Each row is a point on a landscape with many peaks, with its height.
From any point a climber steps to the highest of the 2 points nearest to it. It stops when none of these is higher. Distance is the straight distance between rows; heights are no part of it.
K871 h=28: [ -1 -27  -6   9   0  13  19 -12  11  -9   8  -4  11   3  -9  26  14  -6
 -15  12  -2  -9  -4   8   1 -17  -7 -19  29]
K289 h=397: [  3  -1  -5   2 -13   1 -22 -19   4   3  -1 -19   1  -1   3  15   9   8
 -24 -12  -3  -4 -26 -24   0  -6   7 -13   7]
K876 h=314: [ 26   2   5 -12 -11  11  -8 -25 -10  -6  -2  -3 -26 -22 -20  14  -1   7
 -12 -11   3   3   5  -7   1 -35 -12  -1  14]
K916 h=244: [-32   6 -23  29  -9   6  22  -1  12   2   8  13  25   8   3  18  -1   0
  -7  20  -9  -5   1   6  -5  19  -9 -14  10]
K519 h=140: [  7 -16 -20   0  29 -11 -16 -15  21   2   7 -12  -4   1  -6  -6  -2   9
   5  19  10  -4 -15   3 -15  11   9  21  -3]
K929 h=155: [ 17  -3  -1   6  12  13 -23 -11   0  -2  -9  -8 -11 -11 -20 -16  -4  23
  -3  -7   4  -1  10 -11 -15   3   0  12 -11]
K594 h=274: [ -3   5  -2  19 -20   5   6   9  16   1  20   8  -2  21  14   8   2  -1
  -7  -7 -24   9   3  13  -4 -15   4 -24  -2]
K895 h=573: [ 15   4   6 -16  21 -19  -3  -4 -31  19  -4  16   4  -8  -5 -12  -2   5
  15 -15  29 -18   5  -5 -10  18   4  28 -27]
K470 h=142: [ 17  -4   9   4 -16  20  -7 -11   9 -19   2  -7 -16  -8 -25  -5  -8   5
 -14   7 -15   7  21  -9 -12 -27  -5   1  16]
K72 h=54: [ 11 -28  -8  26 -14  -3  12   0  -1   5  21 -13  15  -1  -5  32   3   3
  -3  26  -7 -25   4  17 -18   6   3 -13   4]
K940 h=441: [  0   3  23 -16   8   9  -7  26  -9 -15 -18 -20  -3  -5   2 -15  -2  11
  14   9  10  -1   9   8  19  21   8  26 -23]
K464 h=182: [ 12   0   9  -4  21  -2  -3   2 -22   6  -8  -3   5 -13 -22 -18   6   7
  12   9 -11 -28   8   1 -13  -9 -15   5   7]
K894 h=265: [-12  12 -20   7  11   8   3  -4  21   5 -10  26 -20  11  -4 -15 -11 -15
  -4  -8  10  33  -1 -10  15  10 -12   7 -16]
K314 h=162: [ 14   0   8  15  -1  19 -28  -8   0   2 -17   2 -16 -12 -24 -15  -5  26
  -6 -10  -9   0  25 -12 -17  -9 -14   3  -3]
K442 h=600: [  9 -32 -11   9  31 -40 -17 -13  -1  -2  11   5   5  -4   1 -10  -1   3
  22   5  17   4  -6  13   9 -13   0   4  15]
K725 h=48: [ 21 -30  -1  14 -12   8   8  -6  10   0  20 -22   0  -8 -11  30   6   0
 -11  23  -1 -17   4  19 -15 -11   3  -4  17]
K633 h=497: [ 11  -4   2  10 -17  12   5  -6  10 -10  10   5   1  -1   0   3   7  -6
 -21   1 -16   7  -5  -7  -6 -15   4 -19  16]
K206 h=310: [-31  12 -18  14  16   2 -12  -3  21  -2  -2   6   6  12  11  -6   2   2
  -9 -13  -6  10 -25 -20   6   5  -9 -22   2]
K889 h=352: [  5  13   7  -8 -18   1  -8   0   7  -1 -17  20 -32  -7  -8  -7 -18 -10
   1  -6  -3  25  12   5  14  -8  -1   2 -14]
K218 h=574: [ 12  11  17 -10  -4   1  12  11 -40  -3  19  -3  -4  -7   2  -2   7  -8
   5  -4 -10 -12   8  -1  -7 -19   1  -2   0]
K467 h=522: [  2  14   5 -10  12  11  -2   3 -23  11 -26  15   5 -13  -5 -13  -2   0
  13 -14  21  -9   4  -7  16  27 -14  30 -32]
K311 h=707: [ 20  13  -3  -2 -34  -2  -7 -10   2   8  18   3 -17  -2  18  10  -9   8
 -20  -5 -16  14   5 -13  -5 -12  13  -8  -8]
K845 h=263: [-22 -13  -1  11  10   6 -13  -9  34  -5 -13  13  -9  10  -7   8   5   1
 -12 -14   2  19  -5 -16  -8 -17 -11 -24  11]
K178 h=120: [ -7   4 -37  -3  29   0  -2 -18  11  10   3   0  -3  10  -6  10   1  -2
  -3  17  20   6 -11   4  12  20 -12  20 -14]
K891 h=131: [ -8  -7 -26   4  26 -16  -3 -12  10  10  12  -7   3   7   4   7   3  -2
   2  30   7  -4 -18   7  -7  21   2  17  -6]
K705 h=212: [ -1   9  -5  -9  -3  14   7  -2   8 -17  -6   1   8   3 -12 -18   1  -4
   5  15  -6   6   4   7  -2   2   4   9   9]
K869 h=591: [  1   1  22   2 -11   5  -2  28  -3  39 -30  14  -9  -4  13 -10   0  -7
   2 -28  -1  -6  28   2  13   7 -31  13 -20]
K954 h=464: [ 16 -13  -3  -7  -2 -17   0 -13   2  -1   2 -11  -1  -5  -1  22  14 -17
   1   7  16  -5 -20  29  21  -1   0   0   7]
K840 h=413: [ 18 -12   2 -11  12 -36  -1   7 -17   0  21  -9   4   6   7  -1  -5  -6
  22   4  19   1  -6  26  16  -7  13   7  -4]
K514 h=51: [-25 -12 -17  16   9   2  13  -2  25  -5   3  -6  26  12  -2   5  -4  14
  -3  21 -10  -2  -2  10  -8  -1   0  -7  23]
K411 h=308: [ -6  15  15  -7 -14 -15  -7  -6  10  19 -22  29 -22 -15  -9 -19 -15  -3
  -8   3 -25   0  22 -12 -24  -6 -18  -2  -9]
K563 h=241: [-10   8  11  -6 -10  10  17  22   7 -25  -7   0  18   6  -1 -20  -3 -12
  10  10 -12  11   8  13  14  -2   5   1  16]
K75 h=649: [ 19  -3   3   5 -36   4 -14 -16  13   4   6 -10 -21  -9  13  23 -10   5
 -31  -7 -11  10  -1 -20  -6 -25   6 -17   9]
K612 h=96: [-23  -8  -2  15 -11 -10  11  -6  47   7  -1  16  -1  10 -10  19  -6 -18
 -25   2 -11  21   2  -5 -15  -2  -3 -17   5]
K369 h=414: [ -4  14  23 -15 -10  12   1  26  -6 -23 -17 -14   0  -4  -3 -15  -1  -2
   8   8  -6   2  14   5  18   9   0  14 -11]
K554 h=291: [-18  19 -20   1  23  14  -1  -4   8   0  -7  23  -1   5  -2 -27  -2  -4
   4  -9   6  17  -4 -16   6  12 -10   3  -7]
K988 h=122: [ 11  -2  12   4 -32  -1   8 -11  29 -10  -3  18 -10 -12 -18   5 -10 -18
 -22   7 -19  23  15  -3 -12 -17   5 -10  13]
K320 h=78: [ -7 -14  -2  28 -28   6 -10  -6  18   5  11 -15  -4  16  11  35  -4   4
 -23  -6 -15  -2   7  -5  -9 -10   1 -20   0]
K917 h=480: [ -6  -8  -9   8   0  -5  -6   2  12   5   5 -28  19   7  13  -7  -4   0
  -9  21 -11 -13 -26 -20 -13  21  19   5   5]
K853 h=304: [ -8   2 -14  10 -13   9  -1  -6  15   4  10   5  -4  21   8  23   2   5
  -1 -10  -7  13   7  22   9 -11 -10 -18  -6]
K911 h=547: [  6  -5  -8 -16   5  -8   0  -2  11  -2   2 -19   1  -2   4   4   2 -17
  11  24  14   2 -15  23  18  19   8  24 -10]
K684 h=226: [-44   3 -18  35  -5   4   3   0  16  -2  -1  -7  22   7   3  22  -7  -1
 -14  16 -11  -2  -1 -11 -11  20 -14 -10   2]
K125 h=498: [ 19  12   5  -9  -5  10 -10 -13 -18  14 -20   6   1 -16 -16 -11  -7   5
   1 -14  27  -1   7  -2  14  22 -11  39 -33]
K398 h=67: [  9   1  11  14  -8   9 -15   6 -11  22 -16  24 -13 -12 -13 -17  -6   8
   1 -23  -3   5  28   4  -5  -2 -20   3 -18]
K423 h=599: [ 10  -2  14   5 -18   6 -29 -17   6  -3  -9  -9 -26 -14  -4  11  -8  11
 -24 -19  -9   8   3 -27  -8 -29  -3 -19  11]
K691 h=503: [  4  -5   2 -21  13 -18   5   5   2 -15   2  -9  -3  -7  11 -14  -4 -15
  29  23   8   0 -10  13   7  15  16  28  -1]
K28 h=605: [ -1  16  12 -20   6  -7   4   7 -28  19  -4   1  -2 -10   9  -4  16  10
   7 -10 -12 -32  12 -14 -26   4 -11   8  -5]
K477 h=494: [ -5   1  28  -4   9  16  -5  38 -11   9 -34  -8   8  -7   8 -12  -1   8
   5 -12  12 -15  26   3  15  28 -15  28 -26]
K616 h=180: [-10   6  -9  -7 -11   3  -2  -5  35  -5 -14  16 -18   7  -9   6 -10 -22
  -9   1  -4  32   4   6  13  -1  -8   1  -1]
K328 h=609: [ 20  16  18 -15  -4  -2   3  15 -45   4   3  -3  -7  -9 -12   0   6  -6
   5 -10  -4 -21  12   8  16 -18 -20   3  -4]
K24 h=539: [-13  23  -1 -14  14  10   5  -6 -11   5 -23  24   1 -11  -1 -20   9  -1
  13 -13  -1  -9   3 -14  -1  11 -18   8 -12]
K683 h=77: [ -4  14  15  -1  -1  16  -1  16 -14   4 -14  12  -4  -1  -9 -24  -2   9
  18 -15  -8   2  26   5  -1  -2 -15   7 -11]
K576 h=178: [ -7 -13  -8   5  -3  13 -10 -12  29   2   2 -17  -5   8   0  25   4  13
 -18   7  -4  -1  -1  -6 -13  -6  -7  -1  12]
K285 h=504: [ 12 -11  -3  -9   0  -8  15  -2  -9  -7   4  -2  10  -2   0   3  12 -16
   9  16   3  -9 -20  21  12  -6   4  -7  16]
K886 h=313: [ -6  13 -13 -10  18  16  -1   0  -5  -4 -13  10  -2   3  -6 -21  -4  -2
  10   0   8  12   1  -8  16  23  -3  22 -17]
K374 h=655: [  4  18   0  -6 -31  -1  -2  -7   1   7   4  18 -14 -11  21  -1  -8  -6
 -20  -2 -18  14  -4 -27  -8   0  16  -2  -9]
K638 h=558: [  0  11   6 -19  18   4   7   6 -11  25 -22  12   1  -7   2 -14  13   4
  15  -9  -5 -27  18  -7  -9  10 -27  18  -7]
K608 h=114: [ -2  24  16 -18 -28   5  10   1  -4  -7 -15  22  -4  -9  -4 -12  -3 -17
  -1   2 -18   5  17 -12 -10   5  -1   5   1]
K204 h=69: [ -6 -10  -6  22 -31  16  10  -9  14   2  13  -1   1   8   2  40   1   3
 -12  11 -10  -6  20  10  -9   1  -8  -9   0]
K804 h=537: [ 18 -23   3   7  25 -36 -10   2 -19 -14  14  -1  -5 -13 -10 -18  -3  -2
  25   7   8   3  -2  20  10 -20  -1   7  18]
K557 h=153: [ 17  -9   6   1  -3  19 -20 -15  13 -10   2 -23 -22 -13 -20   8  -6  19
 -12   1   9   6  10 -15 -16 -22   1   6  10]
K342 h=236: [-16   4  -6   2 -23   8   9  10  30  -8  -7  -3   1  19   8  12  -2 -12
   2  11  -8  17   8  27  24   6  -7   3  -2]
K922 h=377: [  8 -35 -10   8  37 -18 -21 -15   5  16   6  -1   6   7 -12  14   2  17
   8  -5  38   1  -9  12  -1  -9  -4   2   2]
K62 h=148: [ 23 -12  -4  -1  23  -6 -27 -20   2   1   0 -10 -11 -15 -20 -14  -3  11
   5   6  18  -4  -4   0 -14   3  10  18  -8]
K120 h=643: [  6   8   8 -23   9 -17   7  -8 -29   4  -5   5  -5 -19   7  -6  14  -9
  12   4  -3 -27  -1  -9 -25  11   2   7  -3]
K137 h=409: [  1 -17   9  14   7  -1  -5   3  -7 -16   1 -25  22  -4  -1 -15   2   1
 -10   8 -14 -16 -23 -17 -12  -7  12 -20  23]
K647 h=295: [-11  -4  -4   9  20  22 -15  -6  15  -9 -15  17  -4   2 -15 -13   5  10
  -2 -21   3  17   2 -11   2  -9  -9 -12   7]
K146 h=590: [-18  25  -2 -10   8   6   6   4  -5  13 -23  35 -14  -8   1 -19  -7  -9
   7 -16   2   8  13 -24  -1  20 -20  16 -26]
K456 h=350: [ 19 -27  -5   0  29  -1  -9 -10  -3  -6   2  -8  -3  -2 -20   0   1   8
  12  -6  28   3  -2  18   5 -14   3   2   8]
K814 h=597: [ 26   7  12 -17   8 -21 -16  -5 -27  11   7   6   1  -2 -14 -12  -4   2
  12 -12  35  -7  -1   7  -1   7   7  20 -23]
K538 h=459: [ 14 -10   3  18 -30  12   6   0  21   3   9   0  10   1   7  11   3  -3
 -21   3 -24   0  -4 -24  -8   4   8 -21   9]
K695 h=86: [  3   5  14 -10  15   6   7  23 -28   8 -12  -6   2  -3  -6 -17   0   4
  22  -3   3 -17  25  15   1   0 -16  11  -5]
K135 h=340: [ 36   7  12  -7  -5   3 -14  -7 -26   1   7  -5 -14  -7 -34   9  -6  13
  -6 -25  25   1  10   2  11 -24 -10  -1  -5]
K660 h=34: [-10 -16 -12  13  20   1  -1   6   7   0   5 -14  14  14   3  -6  -5  26
   4   6  -9   0  -7   6  -1 -11  11 -10  16]
K761 h=172: [ 14   6   9   0   2  15 -13   1  -6   4  -8  -6 -10 -11 -24 -19   1  15
   1   8 -18 -16  27  -5 -17 -11 -20   6   4]
K927 h=337: [-14  13  -5 -20  23   5  14   2 -11 -12 -11   5   6  -3   3 -24  -5  -3
  20   8   8  -4  -6  -2   6  17   6  18  -1]
K248 h=390: [  8  13   7  -1  10   9  -7  14 -32   6  12   8   5  10   3 -13  -5  21
  15 -33   7   2  17  -4  -7  -5   9   2 -17]
K980 h=225: [-26  15  -5   9  -6   5   0  15   2   8  17  -3   5  19  37  -1  -3   1
  -3 -16 -14   6  -8 -21  -9   8  14 -15  -6]
K227 h=321: [ -7   7   6  -8 -17  14  35  20   1 -12   4  15  12   1  16  -8   2 -19
   8   0 -11   5   9  -8  -9  11  19  -5  12]
K90 h=39: [ 12 -19   1  -2 -14  17  14 -10  15 -13   6 -14   2   3 -14  23   7  -3
  -7  17   0  -1   5  18   1 -14  -3  -2  22]
K785 h=436: [ 11 -19   8  10   9 -13   5   7  -9  -7  15 -13  10 -11   4 -15   4  -7
   0  19 -14 -19 -21 -12 -21   0  23  -7  15]
K367 h=216: [-39  -5 -20  12   9  10  -2 -14  22   2  -9   8  -7  15  -7  33   2   0
 -12   8   8  11  14  -7  -3   5 -27   6  -5]
K389 h=438: [ -1 -17 -13  11  14 -11   3  -7   8   5  10  -9  16  -2   7   7   9   1
  -5  17  -3 -15 -30   1 -11   5   7 -13  19]
K657 h=367: [-14   4 -11 -14  16  -8  25   1  -4  -8   5   8  10  -1  15 -14   6  -8
  14  17   7  -9 -20  -1  -6  20  17  10  13]
K71 h=327: [  0  10   9   5 -13 -10  -8  -6   3   5 -14  25 -31 -11 -11 -10 -20  -2
 -11  -9 -16  19  10  -5 -16 -13   1 -14  -9]
K245 h=110: [ -8  -3   5   8 -25  -3  11  -2  39  -8   1  17   3   5 -10   1  -6 -20
 -23   4 -23  22   3  -9 -19  -6  10 -15   7]
K640 h=380: [ -3  18  22 -11 -24   3  -6  14   6 -16 -20   5 -18  -3  -2  -9  -8 -13
   4   0  -8  16  13   7  21   2  -3   3 -17]
K348 h=278: [-13   9   6   0 -23   6  25  21  25 -17   4  11  11  13  10  -7  -3 -22
   6   6 -12  19   8  16  14   6   6  -8   5]
K185 h=284: [-33  -4 -12  18   9   8 -12 -10  29   0  -6  -3   2  15   4  17   2   0
 -17  -8  -4   6 -14 -19  -4  -1 -18 -18   9]
K701 h=491: [ 15 -13   7   5  27 -26   3  19 -43  -3  19  -4   3  -4  -9 -21  -9   7
  21  -2   6  -8   3  16   6 -21   3   3   8]
K49 h=361: [ -8  12  -9  -4  24  -3   1  -7 -18   1   3  11  10  -6   8 -18  10  11
   7 -13   2  -8 -22 -13   2   0   8 -18  -1]
K35 h=17: [ -8 -26 -10   4  17  -2   7 -14   7  -3   3 -12   5   7  -3  21   9   7
   1  12   5 -10 -10  20   1 -18  -4 -12  26]
K588 h=87: [-22   3 -10  27 -22  -1  -4  -2  18  11   7   2  -3  12  12  27  -4   1
 -19  -5 -19   5  -2  -4  -7   9  -4 -23  -8]
K410 h=394: [  5   3   2   0  -6  16   0   2  -1 -17  -7   8  -5   6  -9   0   4  -3
   2 -16  -5  18   5  13  22 -20 -11 -19  10]
K170 h=455: [  5  -6   6  -4  29 -12   8  24 -39  -3  15  -6   5   5   5 -22 -11  20
  25 -10  10  -5   9  11  -7  -7  17   6  -3]
K364 h=602: [ -4   5   6 -16   7 -10   4  14   0 -12 -11 -18   5  -3   6  -1   6  -6
   6  13  15   2 -20  17  36  17  12   8  -8]
K214 h=495: [ -4   5  14  12  -9   2  -6  -6   6 -13  -7  20 -17  -3 -21  -4  -1  -9
 -14 -15 -19  13   9  -2  -9 -32  -8 -31  10]
K550 h=398: [-18  -8 -18   3  20 -23  19   1   0   9  13   2  16  -3  21  -7   1  -1
   9  16   1 -10 -30  -1  -8  15  16  -1  13]
K790 h=399: [ 13   4 -12  -8   1   5  -6 -28   0   0   4  -2  -5  -5  -2  16  13   4
 -15  -8   2   2 -18  -5  -1  -7   0  -8   5]
K81 h=538: [  5 -30 -11  15  19 -46 -14 -18  -1   7  22   0   6   2  10  17   5   5
  12   6  15  -6  -6  18   3 -14  -2  -3  14]
K736 h=248: [-15  10  -9  15  -8   6  16  17  -1   3  23   5   7  15  32   1   0   8
   1  -8 -18   5  -2   8   0  -7  13 -26   3]
K298 h=536: [  7  -5  25   0  -7  17  -2  30  -4  31 -31   1  10  -5  12 -16  10   1
  -2 -23  10 -14  29  11  18  17 -28  27 -13]
K618 h=467: [ -2  -6  -4 -15  27 -30   3   0 -12  -4  12  -2   0  -3  20 -17  -2  -5
  28  12  13  -4  -6   0  -9  19  19  24  -8]
K258 h=196: [-25  -8 -15   1   0  14  -4 -19  22   2  -4   0  -1  13  -6  35  10   5
  -8   5   4   1   4   7  -2  -7 -17  -2   8]
K826 h=109: [-16  20 -29  -6  11   5   7  -7   6  13   9   9   0  18  13   7   5  -4
  -5  11   6  11  -9  -4  11  17  -8  12 -13]
K61 h=434: [ 14  -3  -3  13 -38   5  -8  -8  12  18  10 -16   2  -3  17  19  -3  -2
 -26   6 -13  -3 -14 -24  -2   8   9 -11   0]
K495 h=132: [ 19   6   9  -4 -35   9  -2 -16  12 -10  -3   7 -13 -16  -9  -2  -9   0
 -19  13 -19   9  14 -15 -19 -11   4   1  11]
K382 h=353: [ 30   1  -3  -4  -2   8 -15 -10 -11   6  13  -1  -6   6 -14   7   2  20
  -7 -23  20  11   7   4  13 -17   4  -4 -11]
K834 h=440: [-13  -1  -4  -2  17   3   1  10   0  -9   5 -15  11   4  15 -20  -4   7
   5  13 -11  -9 -14 -20 -25  15  26  10   4]
K611 h=488: [ -9 -19 -16  24   7 -40  -1  -7  -8  12  20  -8  19   1  14  22   4  10
   6  14   3 -15 -12  24  -4  -1   4 -12   9]
K527 h=486: [ -5   5   3 -17   7  -2  26  22 -21  -9   6  -6   7   2  19 -11   1  -2
  22  -2   4  -4  -3   9   8   1  17  -2  12]
K621 h=601: [ 18   1  19 -15 -10   4  -1  12 -18 -21  -3 -20  -4 -13  -6   2  10 -11
   1  12   3  -1 -11  15  32  -6   0   3   2]
K446 h=61: [  5   5   5  19  -9   4 -17  -3  -8  27 -17  30 -23  -9 -10 -16 -24   3
  -3 -25   3  17  20  -3 -10   4  -1   9 -31]
K11 h=540: [ -5  -9   7  -2   3  -4  -2  14  13 -17 -12 -26   8  -1   3  12   9   2
  -8  19   8  -1 -18  23  38   6   0   0  -3]
K549 h=158: [-16  12   5  -6 -18 -15  15   5  29  -7 -18  22 -16   4 -11  -6 -15 -36
 -13  -6  -3  32 -10  11  14   3   1  -9  -6]
K867 h=551: [ 14 -11   9  -6  10 -13   1   3 -14 -21  -2 -17   2 -10 -11  -6   4 -14
  12  12   6  -2 -14  22  23 -12   1  -1  14]
K78 h=439: [ 15  -4   4  -8  19 -37 -15  -8 -14   1  20  -3   0  -7   8 -13   0   2
  16   3  13  -6  -8  -1 -16  -1  17  10  -6]
K533 h=648: [ 19  14  11 -15  -8   3  -3   4 -28  -9  -5  -8  -5  -6 -10  -5   5  -3
   8  -9   1  -3  -1  13  21 -10  -7   3  -4]
K821 h=336: [-17  11 -20   0  19   1   1 -11   2   5   4  11  11   5  14  -2  13   4
  -9  -6   2   1 -33 -15   7   6  -1 -13   3]
K76 h=432: [ 10 -16  -4   6  15 -41  -1   2 -15   1  30  -4   5   4  16  -8   0   4
  18  10   4  -3 -13  10  -4 -10  19  -3   9]
K943 h=662: [-11   7  13   0  -4   7  -2  16  -4  27 -35  29  -6  -8   5 -20  -5 -12
   7 -26   3   2  20  -7   7  23 -25  21 -26]
K449 h=454: [-11 -13 -11  27  -3 -14  -1  -5 -17  10  18 -14  20   7   7  34   7  17
  -5   3   3 -22 -13  17  -8   1   1 -20   1]
K859 h=290: [-21  12  -8  -6 -11  12  29  15  15   3  13  12  11  13  25   2  -1 -17
   3  10  -8   8  -1  -7  -6  22  12   7   0]
K656 h=370: [ 22   9   0  -1   7   0 -20   2 -20  10  20  -2   6  14  -1  -6  -8  31
   0 -23  16   4   2  -6   0  -8  20  -2 -18]
K993 h=400: [-13  -1  -4   3   5   4  25  16   1  -8   9  -6  23   3  14 -16  -4   5
   3  13 -10 -10 -11 -13 -18  10  25  -7  21]
K591 h=60: [-14 -14 -11  22 -16   6   8 -15   1  -2   9 -10  10  -1  -5  42   0   5
  -6  17   2 -20   3   8 -15  12  -2  -6  -2]
K507 h=23: [ -2 -11 -13  17  32   4  -9   6 -10   2   9  -5  13   8   2 -17  -4  32
   6 -16   7   1 -11  -2   6 -11   9 -18   4]
K304 h=443: [  1   0   2 -22  12 -22  11  17 -29  -3   8  -5   7   7  19  -3   0  -1
  24 -14  28  -1 -10  19  15   5  18   6  -4]
K195 h=468: [ -3  -5  28 -10  19  -9  -3  33 -23  -1 -27 -15   8 -16   8 -14  -2   9
  14  -5  23 -18  12   5  14  28   2  29 -31]
K191 h=266: [-27  11 -20  11  -5   8  32   8  10  12  18  10  17  12  20  13   2  -3
  -1  12  -5  -7  -9  -5  -1  25   3  -4  -2]
K64 h=683: [ 12   7  18 -25   1 -18   7   3 -35 -10  -5  -5  -3 -18   3  -9  13 -17
  19   5   7 -21  -7   8   2   3   6  11   0]
K73 h=328: [ 32   7   5  -5 -16  12 -13  -6 -19 -10  13  -9 -22 -12 -19   7  -5   2
 -10 -11   4   7  13   5  15 -33  -8   3   2]
K422 h=345: [ -3  -8 -13   5   8  16  -1  -7   9  -6   0   6  -3  13  -5  19  10  11
   3 -16   2  13   6  19  18 -23 -12 -20  11]
K709 h=415: [ 10  -8  -3   8 -29   1 -22 -13   7  15  -1 -39   1   6  15  30  -5  -2
 -22 -11  -4  -9 -16 -24   0  -5  -1 -11   8]
K159 h=324: [  9 -13  -7   7  21  20 -14  -8   3  -4  -5   3   1   3 -19  -7  -1  16
   5 -17  12  10   5   8   4  -9   0  -4   5]
K565 h=426: [ -2  -3 -15   3   6 -19  -6 -17  -7  14  17 -10   9  12   1  34  17  10
  -6  -5  18 -11 -15  17   0  -7  -4 -14  -3]
K751 h=194: [  0  12   5 -10   6   4   6  -2 -13  -9  -4  -1   4  -9  -7 -23   4   4
   9  10 -16 -14   3  -8 -19  -1   7   5   4]
K516 h=384: [ -3   0   2   5  14  -4 -12  -5 -18  -5   3 -12  12  -4   4 -14   7  11
  -1  -3  -9 -13 -24 -15  -8  -9  12 -15   8]
K897 h=421: [ -9  10   8  -5  20   3  13  24 -39  -3  11   1   3   5  16 -13  -6  18
  26 -25   7  -6  17   3   0 -11  10  -7  -1]
K407 h=647: [ 23   8  29 -25  -1 -33  -9  12 -29  -9   1 -13  -4 -11   1   1   9 -13
  13  -1  24  -9  -5   5  15   6   6  15 -17]
K115 h=428: [ 12   1 -16 -16  -7   3   0 -21   8   2  -1  -2  -9   4   0  26  12  -3
  -3  -3  11   4  -9  13  24  -2  -5  -1   1]
K636 h=515: [ -6  -8  -4  16 -20  11  -3   7  12   8  -3 -25  30  11  13   4  -5 -15
  -7   7 -16 -15 -24 -28  -3  20   9  -8   9]
K515 h=66: [-14  -1  -9   6  -2  14   7 -10  36 -10   1  -5  22   8  -8   6  -2   2
 -14  21 -12   8   1  -5 -15   7   1   1  18]
K483 h=621: [ 32  11  24 -23  -2 -25 -20  -1 -19   3  -3  -7  -3  -8  -6  -3  -2   0
   8  -9  39  -2  -6   9  22  11   8  24 -28]
K502 h=548: [  0   0   5  10  -9   6 -15 -10  11 -12   0   2 -14   0  -6   1   3   6
 -18 -15 -15   7   2 -15  -8 -22   2 -22   9]
K404 h=124: [-11  17  13 -17 -28  -5  23  11  14  -8  -6  27  -7  -3   3 -13 -10 -33
  -4   1 -16  21  10  -8 -10   8   8   3  -4]
K561 h=105: [ -3  19  29 -20 -23   8  22  20 -11  -6 -19   6  -1  -7   1  -7   4 -18
   3   3 -22 -12  27  -2  -2   3 -14   9   7]
K127 h=546: [ -3  15  -1 -26  27  -3   4   3 -29  10 -13   8   1  -9   4 -12   0  -2
  19 -22  28 -14   7 -10   3  28  -5  31 -25]
K503 h=401: [  3 -19  -7   2  15 -24 -19 -26   9  13  13 -11  -3   4  -7  35   8  14
   1  -1  38 -12 -10  11  -9 -10  -5   1  -7]
K391 h=205: [-10   9  -3 -10  -6  14  -4   5  29 -13 -16  -3  -2   8  -5   3  -3 -10
  -3  10   4  22  -2  10  33  12  -8   9  -2]
K47 h=465: [ 14 -12  -1  -1   6 -18  11  -1 -15  -8  18  -7   5  -6  13 -10   7 -14
  13  19  -5  -8 -17  14 -11  -1  21  -2  13]
K973 h=561: [ -3   5   8   5 -20   9  -2  12   7   0   2 -12  15   6  19 -10  -7  -9
  -6   0 -25  -2 -12 -37 -17  11  22  -6   4]
K833 h=81: [-21 -10  -5  16 -14   6   3 -10  44   0   0   4  15   4  -6  19  -2  -5
 -26   9 -11   5   0 -23 -17   9  -7  -8  17]
K987 h=475: [ 24  11   0 -17 -12   7 -15  -9  -8   3 -10  -1 -13  -9 -15  -3  -7   7
   3 -12  22   9   5   5  17   7   0  22 -18]
K543 h=535: [  3   5  16 -13  -3   5  28  25 -40 -18   9  -6   0  -8   9  -9   5  -9
  17   5  -7 -18  12   7  -8  -4  11  -1  15]
K392 h=164: [ 12 -23  -3  -2   8   8 -10 -19  23   1  10 -28 -15  -1 -11  21   6  19
  -5   9  12  -4   4   3 -18 -18   0   8  12]
K293 h=444: [ 10  10 -13 -16 -11  12  -9 -14   9   3   0   6 -15   5  -1   4  -2   7
  -2  -8   6  17   2   3  17  -3   0   8  -9]
K31 h=358: [  4  -8   6   3  -9  13  35  19   2 -10  18   7  27  -1   2 -13   0  -4
   5  16 -13  -5   4  -4  -9   3  22 -12  21]
K669 h=98: [-20  15 -23  11  -7  -3   1 -10  19  13   7  17  -8  14  13  15   3  -3
 -15  -1  -4  12  -6  -7   3   6 -10  -8  -9]
K473 h=442: [ -6  12  13   5  -8   2   4   8  -4 -18 -14  22 -12  -1 -14 -15   4 -18
   3 -15 -12  12  10  11  11 -20 -13 -28   5]
K974 h=476: [ -5 -19  -5  25  -9   4   5  -1   9   6   4 -19  25   6   5  16   0   1
 -13  13 -12 -19 -19  -7  -8   6   6 -18  14]
K605 h=139: [-21  15  -4  -2 -17  -9  23  11  27   5   3  25 -13  16   6  -4 -12 -36
  -8   7 -12  26  -3  -1   1  14   5  -2 -11]
K371 h=239: [-20   1 -28  10  12  13  -5 -11  23  11  -8  16 -16  24  -3  14  -5  -4
  -6   4  10  28   7  -4  15  11 -27   8 -13]
K979 h=606: [  3  13   5  -3 -15   9  -7  -3  -8  -4   2   3  -1   0  11  -4   1   3
  -9  -2 -19   0 -10 -30 -17   3  16  -6  -4]
K431 h=94: [ -5   9  23 -17   2   7  18  35 -20   2 -19  -8  -3   0   1  -7   8  -4
  14   3 -12 -21  34   6   4  -1 -26  10   8]

For each start below, name the point where the climber stops.
K320 => K348
K683 => K348
K446 => K943
K115 => K64
K988 => K636
K876 => K442
K845 => K442

Call two points neighbours if one is among the 2 nearest of the other. Go from one point of each pair to the other, from neighbour to neighbour, staying as high as possible. Name the lowest point that can't be avoided.
K502, K943 => K289
K364, K442 => K845
K636, K348 => K608
K64, K533 => K115
K943, K64 => K24
